Each row is a point on a tangle of strands that fork, close into loops and nearly touch. The rows are in no order.
Points whose rows are less than 54.7 apart are linked; no others are. Some points are linked to none.
Q871: |  25 |  -9 |  17 | -13 |  26 |  -3 |  -7 |   7 |  16 |  32 |  -1 | -19 |   2 |  19 | -15 |   4 |  -5 |  18 |  25 |  -8 | -24 |   7 |   3 |  15 |   2 |  11 |   5 | -10 |
Q222: |  29 |  12 | -15 |  -2 |  14 | -11 | -11 |  23 |   5 |  18 | -14 | -15 | -28 |  10 |  13 |  -5 |  27 |   2 |  10 |  14 |   6 |  10 |  -7 |  21 | -18 |   6 |  -6 |  -1 |
Q703: | -18 | -29 |  29 |   5 |   3 |  -2 | -15 |   2 |  -2 |  -3 |   1 |   5 | -13 | -24 | -20 |  -2 | -10 |   2 |  -3 |  -1 | -19 |  -8 |  -1 |  -4 |  20 |   3 |  -7 |   7 |
Q300: | -12 |  -5 |   9 |  -5 |  18 |  12 | -25 | -19 | -18 |  23 |  -5 |   6 |   9 |  11 | -21 |  -3 | -12 |  13 |  11 |   0 | -17 |  18 |   0 |  -6 |  11 |  13 |  11 |  -7 |
Q563: | -17 |   0 |   3 |   5 |  -6 |  19 |   2 | -17 | -13 |   0 |   6 |   3 |   9 |   9 | -23 |  -3 | -16 |  -3 |  -7 |  -1 |   7 |   3 |   2 |  -5 |   9 |   7 |  18 |  -6 |
Q499: | -20 | -15 |  -1 |   3 |   3 |  10 |   1 | -40 | -12 |  -1 |  22 |  12 |  24 |  15 |  28 |  21 | -27 | -10 |  20 | -19 |  10 |  -3 |  -3 | -38 | -15 | -15 |  15 | -14 |
Q589: |  -7 |  23 | -12 | -15 |  18 | -27 |   5 |  -3 |  19 |  -4 |  -2 | -19 |   5 |  12 |  14 |   1 |  -1 |  11 |   6 |  27 |   4 |  19 |   8 |  -6 |   6 |  -7 |  15 | -21 |
Q382: |   7 | -13 |   8 |  14 | -29 |  12 |  13 | -11 |  -1 | -15 |  27 |  19 |   7 | -13 |  23 |  26 | -23 | -13 |  -5 | -23 |  18 | -20 |   7 |  -2 | -22 | -17 | -20 |   1 |
Q489: |   2 |  16 | -31 |   0 | -16 | -16 |  -3 |  13 | -12 | -31 |  -5 |  -8 | -15 |   7 |   5 |   4 |  18 |  -2 | -18 |   9 |  15 |  -4 |   4 |   0 | -13 | -10 |  -7 |  12 |
Q981: | -11 |  -1 |  10 |  -9 |  19 |   1 |  -1 | -10 |  12 |  14 | -18 | -18 |   0 |   6 | -12 | -10 |   5 |  16 |  18 |  16 | -10 |  28 |   3 |   0 |  10 |  14 |  14 | -22 |
Q47: | -14 | -14 |  10 |   0 |  26 |  16 | -25 | -15 | -13 |  25 |  -8 |  -1 |  -6 |  23 |  -4 |  -4 |   0 |  14 |  14 |   5 | -18 |  17 | -10 | -10 | -15 |   6 |  20 |  -9 |
Q798: |  12 |   4 |   9 |  -9 |  -4 |  21 | -10 |  -1 | -14 |   4 |  -6 |  13 |  -7 | -16 | -14 |  -6 |   7 |   1 | -11 | -16 | -26 |   4 |  -7 |  13 |   7 |  11 | -16 |  25 |
Q509: |  25 |  22 | -18 |   4 |  26 | -28 |   0 |  26 |  17 |  -4 | -20 | -30 | -12 |  22 |   4 |  -1 |  16 |  -7 |  -9 |  12 | -27 |   9 |  25 |   5 | -10 |  20 |   8 |   4 |
Q933: |   0 |   4 |  -3 |  15 |   9 |  22 | -30 |   3 | -12 |  11 |  26 |  23 |   0 |  -4 |  -1 |  19 |   0 |  -8 |  -2 | -15 |  17 |  -2 |  -3 |   3 |  -7 | -12 |   9 |  -2 |
Q162: |  -2 |   7 | -13 |   2 | -26 |   5 |   6 |   4 | -29 |   0 |  -3 |  18 |   0 | -10 |  14 |   3 |   5 |  -9 |  -7 |  -8 |  34 | -11 | -13 |   8 |  -6 |  -6 | -13 |   9 |
Q635: |   5 | -30 |  18 |  -1 | -25 |  23 |  -4 | -13 | -16 |  -6 |  18 |  21 |   2 |  -4 | -11 |  38 | -13 | -13 |  16 | -31 |  11 | -17 |   7 | -11 | -15 |  -2 | -20 |   2 |
Q761: |  -5 |  -2 |   9 |  -1 |   2 |  10 |  -7 |  -6 | -13 |   9 |  -2 |  10 |   6 |  -1 | -28 | -12 | -16 |  -3 |  -2 |  -2 |  -6 |   2 |  -4 |   4 |  24 |  11 |   5 |   1 |
Q811: |  -7 | -26 |   7 |  21 |  13 |  10 | -20 |   7 |   1 |  10 | -25 |   7 |   0 | -10 |  -6 | -20 |  25 |  10 |   2 |   3 | -28 |   3 |   2 |  11 |   7 |   2 | -13 |  16 |
Q536: |  -3 | -10 |   8 |   6 |  19 |   9 | -20 |  -2 |   3 |  22 |   5 | -11 | -19 |  20 |  -7 |  -2 |  -1 |   8 |  12 |   3 | -22 |   0 | -13 |   0 | -22 |   7 |  12 | -14 |
Q747: | -22 |   5 |   9 |   7 |  -8 |  21 |  18 | -27 |   0 | -14 |   9 |   9 |  20 |  -4 |  -8 |   7 | -27 | -11 | -19 |  -8 |  12 |  -3 |   9 | -13 |   3 |  -3 |  11 |  -8 |
Q375: |  -2 |  13 |  -7 |   7 | -11 |  -2 |   6 |   8 |   6 | -27 |  -8 |  -6 | -29 | -14 |  -6 | -10 |  -3 | -16 | -38 |   2 |  10 |  -3 |  -2 |   1 |   7 |   5 |   6 |  16 |
Q325: |  15 |  15 | -21 |   8 |  -2 |  23 | -17 |   3 |   3 |  -8 |  17 |  -6 | -20 |  -7 |   2 |   9 |  18 |   6 | -16 | -19 | -12 |  11 |   4 |  17 | -17 |  -8 |   1 |   7 |
Q272: |  13 |  17 | -28 |   3 | -15 | -22 |   7 |  28 |  -9 | -27 |  -9 |  -8 | -19 |  -5 |   6 |  -2 |  25 |  -1 | -23 |  -1 |   1 |   2 |  15 |  -1 |   3 |   4 |  -6 |  19 |
Q243: | -11 |  13 | -10 |  13 |  -1 | -15 |   9 |  -1 |   0 |   1 |  13 |  -3 |  13 |  -1 |  -1 |  -1 | -22 |   6 | -19 |   5 |  -1 |   1 |  12 |  -1 |  27 |   2 |  20 | -12 |
Q565: |   0 | -14 |  30 |   2 | -10 |  26 |   5 | -26 |   9 |  -7 |  20 |  41 |  25 |   6 | -10 |  10 | -35 | -20 |   0 |  -4 |  22 | -13 |  14 | -10 | -19 |  -5 |   3 |  -8 |
Q301: | -10 |  -3 | -12 |  15 |  -8 |  15 |  18 | -26 |   1 |  -6 |   4 |  19 |  36 |   9 |   5 | -23 | -19 | -11 |  -1 |   7 |  30 |  -3 |   8 | -10 |   6 | -12 |   1 |  -5 |
Q434: |   2 | -22 |  19 |   3 | -13 |  22 | -13 | -20 |  -3 |   0 |  28 |  30 |  15 |   3 | -13 |  25 | -21 | -14 |  15 | -17 |  11 | -16 |   5 | -18 |  -9 |  -6 |  -1 |  -4 |
Q332: |   8 |   0 |  -8 | -10 | -22 |  18 |   8 | -13 |   5 | -20 |  32 |  11 |  11 |  -4 |   9 |   6 |   4 |  -1 |   8 | -12 |   8 |   1 |  -6 |   6 |  -4 | -14 |  -5 |   4 |
Q585: |  -6 |  11 | -19 |  10 |   8 | -11 | -12 |  13 |  -2 |   0 | -15 |  -2 |   3 |  10 |   1 | -11 |  18 |  -3 |   5 |  14 |  24 |   8 |  -7 |   7 |   8 |  -5 |  10 |  -2 |
Q411: |   1 |   6 |  22 |  -1 |  20 | -21 |   3 |  26 |  15 |  22 | -14 | -25 | -12 |   2 |  13 |   6 |  10 |  13 |  -6 |  29 |  -1 |  -3 |   2 |   1 |  -7 |  -5 |   2 |  -9 |
Q510: |  11 |  -5 |  11 |   7 |  18 | -13 |   0 |  14 |  21 |  12 |   3 | -26 |  -1 |  15 | -10 |   2 |  -3 |  18 |   5 |   3 | -25 |  15 |  15 |  10 |   9 |  11 |  24 | -12 |
Q840: | -19 |  -2 |  -6 |   7 | -12 | -16 |  10 | -11 |   5 | -10 |  22 |  -5 |   6 |  -8 |  18 |   5 | -21 |  -6 |  -1 |   4 |   4 | -17 |  -8 |  -6 |  -1 | -14 |  -3 | -12 |
Q649: |   8 |  -2 |   0 |   6 | -19 |  16 |  32 | -11 |  -4 |   2 |   4 |  30 |  34 | -16 |  14 | -15 | -14 |  -7 | -11 | -17 |  15 | -19 |   5 |  -5 |  -1 |  -9 | -21 |  14 |
Q474: |  24 |   7 |  -4 | -16 |  29 |   3 |  -1 |   8 |   7 |  27 | -19 | -21 |  -2 |  26 |  -3 |  -3 |  15 |   9 |  19 |  -2 | -24 |  12 |  -1 |  13 | -10 |  16 |  12 |  -1 |
Q189: |  8 |  5 | -7 |  5 | -8 |  1 |  3 | 14 | -8 |  6 |  0 | 16 | 13 | -3 | -8 | -9 | -3 | -6 | -6 | -6 |  8 | -6 | -4 | 14 | 26 |  3 |  0 | 11 |
Q278: |  -4 | -17 |  26 |   2 | -16 |  21 |   4 |  -3 |   1 | -20 |  16 |   6 |  -6 | -27 |  -7 |  18 |   1 |   0 | -11 | -23 | -19 |  -9 |   3 | -10 |   4 |   0 |  -4 |  11 |
Q96: |  10 |   4 | -16 |  -3 | -12 |   5 |   6 |   8 |  15 | -36 |   8 |  -5 | -12 | -12 |   1 |  -7 |  27 |  -1 |  -5 |   3 |   1 |  13 |   2 |  15 |   9 |  -5 |  -4 |  15 |
Q675: | -11 |   1 | -12 |   5 |   6 |  -7 | -10 |   3 |  12 | -16 |  -1 | -30 | -37 |   8 |   3 |   5 |  16 |   6 |  -5 |  13 | -15 |  -2 |  -5 |   1 | -35 |  -7 |   1 |  -5 |
Q755: | -14 | -20 |  17 | -13 |  14 |  -1 | -14 |   9 | -26 |  26 | -15 |   5 |   5 |   2 | -10 |  12 |  11 |  23 |  23 | -21 |   2 | -10 |  -1 | -10 |  -8 |  -2 | -15 |   4 |
Q193: |  17 |   2 |   7 |   5 |  15 | -25 |   8 |  40 |   6 |  19 | -30 | -20 | -14 |   6 |  13 |   1 |  26 |   9 |  -9 |  15 | -13 |  -3 |  10 |   6 |  -7 |  13 |  -6 |   5 |
Q224: |  -6 | -11 |   1 |  12 | -27 | -10 |  12 | -10 |   3 |  -6 |  30 |   4 |  -1 | -19 |  20 |  14 | -25 |  -8 |   8 | -14 |   7 | -26 |  -8 |  -4 | -11 | -14 | -18 |  -9 |
Q337: |  14 |  29 | -24 | -15 |   3 | -27 |   0 |  24 |  -6 |   6 |  -6 | -14 | -17 |  12 |  14 |   5 |  15 |   1 |   0 |  10 |  10 |   0 |  -7 |   5 | -14 |   4 |  -1 |  -2 |
Q516: |  19 |   6 |  -1 | -17 |  18 |  -6 | -11 |  11 |   8 |  22 |  -9 |  -4 |  -9 |  -1 |  12 |   0 |  19 |   6 |  28 |   5 |   6 |  15 | -16 |  22 |  -5 |  -1 |  -6 |  -5 |
Q289: |   0 | -15 |  22 |  11 | -15 |  20 |  21 | -25 |   7 | -12 |  13 |  34 |  35 |   8 |  12 |  -5 | -33 | -20 | -12 |   6 |  20 |  -9 |   6 |  -5 | -24 | -12 |  -8 |   2 |
Q203: |   7 |  12 | -24 |  10 |  16 | -19 | -14 |  12 |   6 |  -7 | -14 | -15 |  -4 |  28 |  -4 | -15 |  13 |  -3 |  -1 |  28 |   1 |  20 |   9 |   9 |   1 |   6 |  15 |  -2 |
Q326: | -21 | -18 |  12 |  11 |  11 |  -5 | -14 |   1 | -14 |  11 | -34 |   1 |   1 |  -1 |  -9 | -19 |  14 |   9 |  -2 |  21 | -20 |   7 |  -7 |  -4 |   6 |   8 |   0 |   7 |
Q892: |  -1 |  -1 |  12 |   5 |   7 |  12 | -30 |   0 |  -5 |  15 |  26 |  25 |  17 |  -9 |  -5 |  19 |  -4 |  -1 |   6 | -11 |  -9 |  -1 |  -1 |  -7 |   5 |  -9 |   7 |  -3 |
Q728: |  -1 |  -4 |  11 |   2 |  -3 |   0 |  -4 |  -9 |   1 |  15 |  26 |  20 |  26 |  -7 |  -3 |   2 | -28 |   3 |   7 |  -8 | -10 |  -6 |   2 |  -6 |  22 |  -3 |   3 | -10 |
Q464: |  14 |   0 | -12 |  -6 | -22 |  16 |   5 |   4 |   3 | -20 |  19 |   9 |   3 | -13 |   8 |   0 |  25 |   6 |   3 |  -8 |   8 |  14 |   3 |  18 |   4 | -11 | -10 |  12 |
Q452: | -22 |  -2 |   2 |   7 |  -7 |  18 |   6 | -31 |  -1 | -15 |  24 |   2 |  22 |   6 |   6 |  21 | -23 | -13 |  -4 | -15 |   9 |  -5 |   3 | -19 |  -9 | -11 |  14 | -15 |
Q932: |  -3 | -12 |  13 | -25 |  18 |   8 | -24 | -13 | -11 |  20 | -23 |   0 | -14 |   7 |  -8 | -10 |  16 |  11 |  26 |  -3 | -23 |   7 | -19 |   2 | -17 |   5 | -24 |  10 |
Q684: |   1 |   0 |  -3 |  -8 |   1 | -13 |  15 |  11 |  14 | -12 |  -7 | -19 | -16 | -12 |  -9 | -13 |  12 |  -2 |   3 |   7 |  -9 |   5 |  -3 |   3 |  22 |  16 |   4 |   0 |
Q446: |  -6 | -15 |   7 |  -8 |  17 |   2 |  -2 |  15 | -19 |  30 | -22 |  -4 |   2 |  21 |  -5 |   0 |  18 |  21 |  16 |  -7 |   3 |  -5 |  -8 |  -6 |  -8 |   1 |   1 |   4 |
Q609: |  -4 |  -1 |  -1 |   2 |   4 | -19 |  -1 |   1 | -15 |  19 | -27 |   6 |  25 |  10 |  -8 | -16 |  -9 |   8 |   4 |  19 |   4 |  15 |   5 |   3 |  34 |  16 |  11 |  -5 |
Q475: |  13 |   7 |  -1 |   8 | -11 |  31 |  -3 |   4 |  -2 |  -7 |   6 |   7 | -21 | -24 |  -4 |   1 |  14 |  -1 | -21 | -23 | -16 |   7 |   3 |  13 |  -7 |   4 |  -7 |  16 |
Q416: |  16 |  25 |  13 | -11 |  32 | -25 |  -9 |  18 |  23 |   8 | -10 | -31 |  -7 |  19 |  22 |  12 |   3 |   9 | -10 |  37 |   4 |  12 |  14 |  -3 | -11 | -15 |   9 | -10 |
Q734: |  -9 | -11 |  15 |   2 | -15 |  14 |   6 | -10 |   0 | -11 |  -3 |  17 |  -5 | -19 | -13 |  -4 | -15 | -20 |  -2 |  -6 |  24 | -11 | -10 |   4 |  10 |   1 | -11 |   2 |
Q962: |  18 |  18 | -23 |   2 |   7 | -32 |   6 |  27 |  11 | -30 |  -6 | -15 | -15 |   2 |   2 |  -8 |  12 | -11 | -21 |   5 | -13 |   7 |  18 |  -3 |  21 |  17 |   8 |  16 |
Q350: | -17 |   6 | -16 |  13 | -11 | -20 |  15 |  -2 |   2 |  -8 |  -6 |   0 |   0 |  -6 |  -2 | -17 | -21 | -15 |  -8 |  12 |  30 | -13 |  -3 |  -5 |  18 |   0 |   2 | -13 |
Q82: |  10 | -11 |   3 |   8 |  17 | -13 |   3 |  13 |  25 |  -5 |  -1 | -21 |  -5 |  -2 | -10 |  -9 |   0 |   5 |   2 |   8 | -20 |  16 |  13 |  16 |  29 |  14 |  19 |  -4 |
Q331: | -13 |   7 |   3 |   1 |   2 |  -3 |   0 |  -4 |  16 | -17 |  18 | -21 |  -1 |  -8 |  -1 |   5 |   2 |  12 | -10 |   5 | -28 |  15 |   1 |  -1 |  12 |  -3 |  19 |  -5 |
Q373: |  -9 |  -6 |   1 | -13 |  -7 | -21 |  14 |  -8 | -10 |  16 |  -9 |  16 |  26 | -13 |   4 | -17 | -20 |   3 |   9 |  -1 |  -9 | -13 |  -6 |  -6 |  26 |   0 | -20 |   5 |
Q539: |  -2 |  22 |  -9 | -18 |  22 | -29 |  -3 |  11 |  24 | -10 |  -6 | -26 | -12 |  10 |  13 |  11 |   9 |  13 |   3 |  22 |   9 |   8 |   8 |  -5 |  -8 | -20 |   5 | -15 |
Q135: | -16 |   6 | -27 |  10 |  -6 | -23 |  10 | -13 |   6 |  -7 |   8 |  -6 |   4 |   2 |  16 | -10 | -25 | -12 |   0 |  15 |  26 | -15 |  -5 |  -5 |  -1 | -17 |  -6 | -15 |
Q206: |   7 |  -7 |  12 | -11 | -15 |  14 | -28 |  -8 | -30 |  10 |  10 |  27 | -20 | -30 |  -5 |  22 |   3 |  -3 |   9 | -19 |  -5 |   1 |  -6 |   2 | -13 |  -3 | -26 |   5 |
Q323: |   1 |  15 |  -8 |  -5 | -27 |   2 |  19 |   0 |  -6 | -35 |   4 |  -2 | -21 | -10 |   3 |   5 |  -6 | -17 | -33 |  -4 |  12 | -10 |  -2 |   4 |  -5 |   0 |  -3 |  18 |
Q572: |  23 |  20 | -30 |   1 |   6 |   3 |   8 |  16 |  12 |  -9 | -12 | -21 | -18 |   4 |  -7 |  -9 |  30 |  -3 |  -7 | -12 | -18 |  13 |   9 |  11 |   2 |  17 |   3 |  12 |
Q13: |  27 |  31 |   2 |  -8 |  35 | -27 |  -5 |  22 |  18 |   5 | -22 | -32 | -12 |  25 |  17 |   9 |  10 |  -4 | -12 |  33 | -17 |  12 |  22 |   0 | -19 |   7 |   8 |  -3 |
Q370: |  -6 |  -4 |   5 |   8 | -14 |  17 |  -3 |   4 |   1 | -22 |  25 |  -6 |   1 |  -9 |   2 |  26 |  12 |  10 | -12 | -23 | -13 |  -2 |   3 |  -3 | -10 | -11 |   7 |   5 |
Q177: |  -3 | -14 |  -1 |  13 | -13 |  17 |   2 | -20 |  -1 |  -7 |  26 |  26 |  35 |  17 |  12 |  -7 | -21 |  -6 |   0 |   6 |  21 |  -7 |   6 |  -7 |  -4 | -19 |   5 |  -1 |
Q733: |  -4 | -12 |  16 |  -5 |   6 |   1 | -14 |   5 |  -2 |  18 |   9 |  -6 | -15 |  -1 | -17 |   2 |  -7 |  10 |  17 |  -7 | -17 |  -8 | -13 |   6 |  -2 |   7 |  -2 |  -9 |
Q880: |   3 |  -5 |  18 |  13 | -15 |  20 |  14 |   1 |   3 | -11 |  14 |  30 |  10 | -10 |   1 |  13 | -18 | -10 | -23 | -22 |  29 | -21 |  12 |   5 | -13 | -10 |  -3 |   3 |
Q80: | -16 | -21 |   7 |   9 |  -5 |  11 |  12 | -36 | -10 |   8 |   6 |  21 |  33 | -11 |   9 |  -2 | -32 | -15 |  13 | -10 |   7 | -17 |   2 | -26 |  -5 | -11 | -19 |  -3 |
Q311: | -11 | -22 |   6 |   5 |  -2 |  10 |   2 | -37 |  -5 |  10 |  24 |  18 |  37 |  -1 |  15 |  16 | -23 |  -3 |  23 | -23 |  -3 | -15 |   6 | -43 | -10 | -14 |  -2 | -12 |
Q610: |   5 |  -3 |   7 |  17 |  -9 |  28 | -11 |  11 |  -9 |   1 |   9 |  25 |   0 |  -3 | -12 |   7 |   2 |  -7 | -18 | -18 |  23 | -10 |   6 |  10 | -10 |  -5 |  -2 |  11 |
Q736: | -17 |  -7 |   3 |   8 | -14 |   0 |   9 | -15 |   0 |  -9 | -12 |  10 |   5 |  -8 | -12 | -20 | -17 | -20 |  -5 |  11 |  29 |  -8 | -12 |  -2 |  21 |   3 |   2 |  -7 |
Q221: |   8 |   4 |   8 | -19 |  12 |  -9 |   7 |  22 | -12 |  26 |  -8 | -12 |   0 |  24 |  12 |   9 |  17 |  20 |  11 |   2 |   7 |  -4 |  -9 |  -3 | -16 |   1 |   6 |  -2 |
Q598: |   1 |  -3 |  28 | -12 |  -2 |  16 | -26 | -12 | -15 |  -1 |   0 |  31 |  -7 | -30 | -15 |   7 |  -2 |  -8 |  -8 | -12 | -18 |   0 |  -5 |   1 |  -1 |  -2 | -29 |  26 |
Q888: |  -9 |   3 |   5 |  -6 |  22 |  -3 |   4 |  -2 |  21 |   5 | -20 | -30 | -16 |  13 |  -3 |  -8 |  18 |   9 |  11 |  30 |  -3 |  19 |   4 |  -8 | -10 |   8 |  12 | -18 |
Q745: |  -6 |  -1 | -16 |  -3 | -16 |   0 |  11 | -11 |   9 | -26 |   4 |   4 |  15 |  11 |   0 | -19 |   3 |  -7 |   8 |  20 |  16 |   8 |  -4 |   2 |  14 |  -6 |   2 |   2 |
Q314: |  25 |  24 | -11 | -21 |   9 | -27 |   5 |  28 |  -4 |  11 |   1 | -16 |  -4 |  37 |  18 |  12 |  12 |  12 |   2 |  14 |   6 |  -1 |   2 |  -1 | -17 |   0 |   7 |   2 |
Q722: |   0 |   9 | -14 | -14 |   4 | -11 |  13 |   3 |   8 |  14 |  24 | -11 |   3 |  13 |   8 |   8 | -11 |  10 |  19 | -17 |  13 |  -9 |  -8 |  -4 |  -7 |  -8 |   7 | -20 |
Q856: |  11 |  12 | -17 |  -9 |  -3 | -11 |   2 |   8 |   7 |   3 |  21 |  -9 | -16 |  -1 |  -3 |   3 |  -4 |   1 |  13 |  -9 |   7 |  -5 | -12 |  16 |  -1 |   1 |  -1 | -12 |
Q318: |  11 |  17 | -25 |   3 |   1 |  19 |   0 |   6 |   4 |  -6 |   9 | -18 | -16 |   9 | -14 |  -1 |  12 |   2 | -10 | -16 | -17 |   4 |   3 |  11 |  -7 |   8 |  11 |   7 |
Q901: |   8 |   5 | -10 |  11 |   9 | -10 |  -9 |   3 |  -9 |  13 | -24 |  -6 |   6 |  21 | -14 | -20 |   0 |  -3 |   3 |  25 |  -3 |  24 |   3 |  12 |  20 |  23 |  19 |  -4 |
Q204: | -10 | -26 |  21 |  -3 | -10 |   4 |   1 |   1 |   0 | -18 | -11 |   2 | -25 | -31 | -12 |  -7 |  -4 |  -7 |  -3 |  -6 |   0 |  -9 | -12 |   1 |  19 |   6 | -13 |  12 |
Q618: | -16 | -12 |   8 |   5 |  10 |  -8 |  -3 |  10 | -10 |  18 | -46 | -11 | -13 |   1 |  -2 | -14 |  27 |   6 |   3 |  17 | -10 |  -4 | -12 |  -8 | -16 |   9 |  -5 |   5 |
Q685: |  -8 | -22 |  10 | -12 |   1 |  12 | -19 |  -8 | -24 |  12 | -14 |   9 | -12 |  -4 | -16 |   4 |  13 |  12 |  23 | -19 |  -8 |  -2 |  -9 |  -2 | -14 |   2 | -28 |  15 |
Q646: |  -2 |  16 |  -1 | -14 |  14 | -13 |   4 | -15 |   8 |   8 |  -5 | -15 |  14 |   7 |  10 |  -2 |  -9 |  14 |  13 |  27 |  -7 |  32 |   7 |   2 |  18 |  10 |  22 | -21 |
Q902: |  -5 |  17 | -23 |  -7 | -18 |  -8 |   8 |  -3 |  -9 | -26 |   8 |  -9 |  -8 |   4 |   5 |   9 |  -3 | -11 | -12 |   7 |  15 |  -6 | -11 |  -1 | -10 |  -6 |  -2 |   6 |
Q210: |   1 | -10 | -12 |  24 |   3 |   7 |  -9 |  12 |  11 |  -8 | -20 |  -1 | -14 |  -7 |   8 | -18 |  35 |   2 | -13 |   9 | -20 |   2 |   5 |  11 |  -1 |   2 |  -4 |  20 |
Q583: |  -5 |  -2 |  17 |  -4 |  -5 |  -8 |  -2 |   7 |   8 |  -7 |  21 | -13 |   7 | -11 |  10 |  21 |  10 |  21 |  -2 | -17 | -31 |   1 |  -9 |  -5 |   1 |  -4 |   8 |  -3 |
Q577: |  -8 |  -9 |   6 |   3 | -20 |  17 |  19 | -28 |  -5 |  -8 |  -9 |  18 |  21 |  10 | -15 | -23 | -27 | -18 |  -1 |   6 |  33 |  -6 |   1 |  -6 |   9 |   4 |   2 |  -5 |
Q485: | -11 |   2 |   0 | -12 |  -4 | -24 |  11 |   0 | -14 |  12 | -30 |   5 |  20 |  -4 |  -8 | -20 |  -7 |   0 |  10 |  11 |   6 |   0 | -10 |  -8 |  29 |  12 |  -7 |   2 |
Q343: |   8 |  15 | -16 |  -3 |  -6 | -19 |   9 |  14 |  13 | -29 |  -6 | -10 | -25 | -10 |  -3 | -17 |   4 | -22 | -19 |  12 |   2 |   6 |  -2 |  -1 |  25 |  15 |   5 |  10 |
Q828: |  -3 |   9 |  -8 |  -3 |   2 | -28 |  16 |  10 |   9 |   7 |  15 | -16 |  12 |  10 |   8 |   6 | -12 |  15 |   1 |  -3 |  -1 |  -8 |   5 |  -4 |  10 |  -7 |  13 | -17 |
Q380: |  11 |   5 | -11 |   3 | -22 |   5 |  17 |   4 | -15 |   5 |  11 |  24 |  22 |  -7 |  13 |  -2 |  -5 |  -1 |  -9 | -13 |  18 | -15 |   0 |   6 |   5 | -10 | -10 |  12 |
Q268: |  -6 |  12 |  10 |  -6 |  -9 |  23 |  16 | -21 |  -3 |  -2 |   8 |  28 |  30 | -13 |   3 |  -3 | -24 | -13 | -14 | -11 |   6 |  -8 |   0 |  -8 |   2 |  -5 |  -2 |   5 |
Q905: |  -4 | -29 |  33 |  -4 | -29 |  20 |   9 | -15 |  -2 | -20 |  12 |  16 |   2 | -21 |  -5 |  29 | -15 | -12 |  -1 | -26 |  -1 | -16 |   6 | -11 |  -4 |  -1 | -23 |  10 |
Q593: |  -6 |  -5 |  13 |  11 |  -1 | -14 |  -6 |  -4 |   4 |  12 |  16 |   2 |  18 |  -4 |  -3 |   5 | -28 |  20 |   1 |   3 | -18 |   8 |  11 |  -1 |  31 |   4 |  19 | -20 |
Q439: |  -6 |  16 |  -9 |  -6 |  27 | -13 |  -3 |  10 |  27 |  -4 | -24 | -30 | -20 |   3 |   3 |  -5 |  30 |   5 |   9 |  18 |  11 |  17 |   4 |   0 | -12 |  -4 |   4 | -14 |
Q71: | -14 | -14 |   2 |   8 | -10 | -11 |  21 | -18 |  -8 |  10 |   1 |  15 |  25 | -22 |  13 | -17 | -30 |  -7 |   1 |  -1 |  -2 | -22 |  -4 | -18 |  11 |  -6 | -19 |  -1 |
Q714: |  12 |  -2 |  17 | -23 |  30 |   8 | -20 |   1 |  -1 |  35 | -20 |  -3 | -18 |   6 |   4 |  -4 |  14 |  11 |  26 |   3 |  -6 |   6 | -19 |   8 | -15 |   2 | -11 |  -5 |
Q833: |   4 |  -4 |  -2 |   5 |   0 | -10 |   5 |  25 |  -9 |  19 | -28 | -13 | -28 |  -5 |   5 |  -3 |  30 |  12 |  -4 |   0 | -10 |  -7 |  -3 |   3 | -13 |  11 | -11 |   5 |
Q517: | -11 |  16 | -19 |   8 |  -3 |   3 | -14 |   5 | -18 |   1 | -11 |  10 |   3 |  -6 |  10 |   2 |  14 |  -9 |  -6 |   1 |  34 |   0 | -13 |   5 |  -1 | -13 |   1 |   6 |
Q97: |   3 |  -1 |   5 | -16 | -15 |  33 |   6 | -20 |  -5 | -19 |   7 |  16 |  11 |  -1 | -11 |  -2 |   7 | -12 |   4 |  -3 |   4 |   6 | -10 |   3 |  -4 |  -2 |  -1 |   9 |
Q951: |  21 |  15 | -10 |  -7 |  16 | -12 |   9 |  17 |  10 |   7 | -17 | -26 |  -7 |  20 |  -7 |  -5 |  17 |   0 |   2 |   8 | -29 |  10 |   8 |   5 |  -2 |  24 |  12 |   3 |
Q2: |  10 |  -1 | -27 |  17 |  -7 |   3 |  -6 |  11 |  17 | -31 | -13 | -11 | -30 |  -5 |   3 | -17 |  35 |   0 | -15 |   5 |  -9 |   5 |   9 |  10 | -12 |  -2 |  -9 |  15 |
Q431: |  -2 |  -5 |   5 |  -1 |  -9 |  -1 |  -3 |   7 |  -1 |   2 |  19 |   0 | -15 | -16 |  -8 |   8 |  -1 |   2 |   8 | -11 |  -1 |  -7 | -11 |  10 |   4 |   3 |  -5 |  -4 |

A piece is all that can be reached along the links. How many separate loops has the piece of each point below (a circle has one, a figure eight two, a Y none), and how many tips (points with one link)?
Q243: loops 2, tips 2
Q618: loops 2, tips 2
Q446: loops 1, tips 0

A fork is a point with three links, a tip a point with one. Leave the first point through the second and follow the links. Name the first fork or tip that comes.
Q577; Q301: Q331
Q97; Q332: Q416
Q373; Q485: Q380
Q47; Q536: Q736
Q416; Q411: Q97
Q162; Q517: Q747
Q933; Q892: Q761
Q206; Q598: Q951

Name the points in between on the shortest way along the links from the first point to the second, in order.
Q206; Q411: Q598 Q798 Q475 Q325 Q318 Q572 Q951 Q509 Q13 Q416
Q856; Q563: Q431 Q733 Q536 Q47 Q300 Q761
Q204; Q635: Q734 Q736 Q577 Q301 Q177 Q289 Q565 Q434
Q840; Q517: Q224 Q382 Q880 Q610 Q933 Q892 Q728 Q593 Q243 Q828 Q722 Q856 Q431 Q733 Q536 Q47 Q300 Q761 Q189 Q380 Q162
